A landscape with many valleys, sampled at points; each row gives a point and its height.
A ball rolls from a point to the lowest of its 3 nearest points, and stops where none of them is lower. Distance is the straight distance between rows; heights are no part of it.
kogof: [-6 48  1 23 28  4 49 34]  height 276
ledef: [-38  -9  -4  17 -37  41  -1  57]  height 110
rog: [ 23 -30  -9 -15  37 -13 -28 -80]  height 681
fis: [ 17  18  11 -23  46 -26  29 -26]  height 372
ven: [ 17 -46   7 -20  17 -16 -43 -67]  height 680
tepuz: [  9   7  31 -19  50 -20  45 -12]  height 356
vusuk: [ -5  28 -28 -26 -68  23  11  34]  height 54
sono: [  2 -34  18  -9 -15  -2 -26 -11]  height 570
fimet: [-14  -7  54  15  50  -8  49  39]  height 379
Vilu: [ 18  13 -57  -6 -84  -8 -37 -25]  height 92
zovek: [ 14 -15  44 -31  61 -22  37 -23]  height 362
muk: [-46  16 -38  60   2  53   2  54]  height 59
keb: [  4   3   0 -35 -59   4  -1   8]  height 153
runa: [-18 -24  61  40  75  -2  29  27]  height 405
Gison: [ 20  -8  -1 -53 -49 -18  -3 -33]  height 203
leso: [ 15 -22  14 -49 -50 -15 -10 -23]  height 196
lof: [-13  11 -14  48   3  19 -19  23]  height 149
mevug: [  6 -21  17 -41 -40 -10 -10  -8]  height 113
Niror: [ 32  -4  -9 -28  58 -22   1 -74]  height 69
perit: [-26 -14   3   2 -49  35   1  49]  height 115
devos: [ 24  14 -11   1  41 -26   1 -36]  height 347
Fel: [ 12  20 -11   2  36 -27  20 -16]  height 412
Bik: [-10  29  18   5  36  -6  53  26]  height 314
Mev: [  5 -27  11  14  -4  -8 -36 -10]  height 729
Delur: [ 12  32 -46 -20 -76   2  -7  -2]  height 75
bega: [-10 -15  10  16 -22  13 -29  23]  height 100
zase: [ -3 -26  16 -25 -46   5 -14  16]  height 301
Zesa: [-35  13 -31  49   1  38 -13  40]  height 82
pepob: [ 12 -49  21 -36 -20 -17 -26 -43]  height 678
bize: [ 23 -10 -10   2  35 -13 -27 -54]  height 689
toku: [ 10 -19  -6  12  22  -9 -33 -34]  height 736
Neleg: [ 20 -23  -8 -11  34 -14 -33 -65]  height 683
dil: [-41   1 -20  42 -11  49  -9  54]  height 83
bes: [-10  33 -23  42  13  11   1  22]  height 206
nini: [ 26   3  -6 -28  55 -24  11 -62]  height 102
bibi: [ -8   1   2 -24 -57  19  -2  26]  height 97
Nog: [ -2  19 -20  35  20  -4 -11   3]  height 309
Rulu: [ 23  10  -6 -50 -64 -11   0 -13]  height 197
bovu: [ 10  25 -57 -14 -81  -7 -23 -15]  height 86
zovus: [-20  -9   2  25 -16  27 -24  30]  height 210
geto: [-56  -9 -22  31 -29  67   7  65]  height 99
Dibuf: [  7  25   8   2  40 -25  30   2]  height 368
faf: [ 5 36 -3 20 31 -8 31 16]  height 315
Mubep: [  5  15  28  -5  42 -22  42  11]  height 343
Tipab: [ -7 -30  61  24  81  -6  23   8]  height 418
Bunef: [-10 -23  17  -2 -38  13 -16  21]  height 290
Bepur: [  7 -12  10 -29 -52  -4  -7   3]  height 101
Dusap: [ -1 -28  13  -5 -31  -2 -28   7]  height 98
gipib: [-10  44 -21  42  21  13  25  33]  height 234
rina: [  4  32  -6   5  35 -17  26   4]  height 346
lufov: [  5  18 -11  24  30  -9  -5  -5]  height 71

For each start below, name the point where the ball stops.
Vilu: vusuk
runa: muk
ledef: muk
zovus: Dusap
Gison: Bepur
bovu: vusuk
bes: muk
tepuz: muk

Call two points neighbours if one is among the 3 nearest of the other. Go from one point of each pair to the other, from neighbour to neighbour, staying as low as possible. Name the highest point that can't be avoided.
muk, lufov: Nog
Niror, Dusap: fis
Dusap, muk: zovus
vusuk, muk: perit
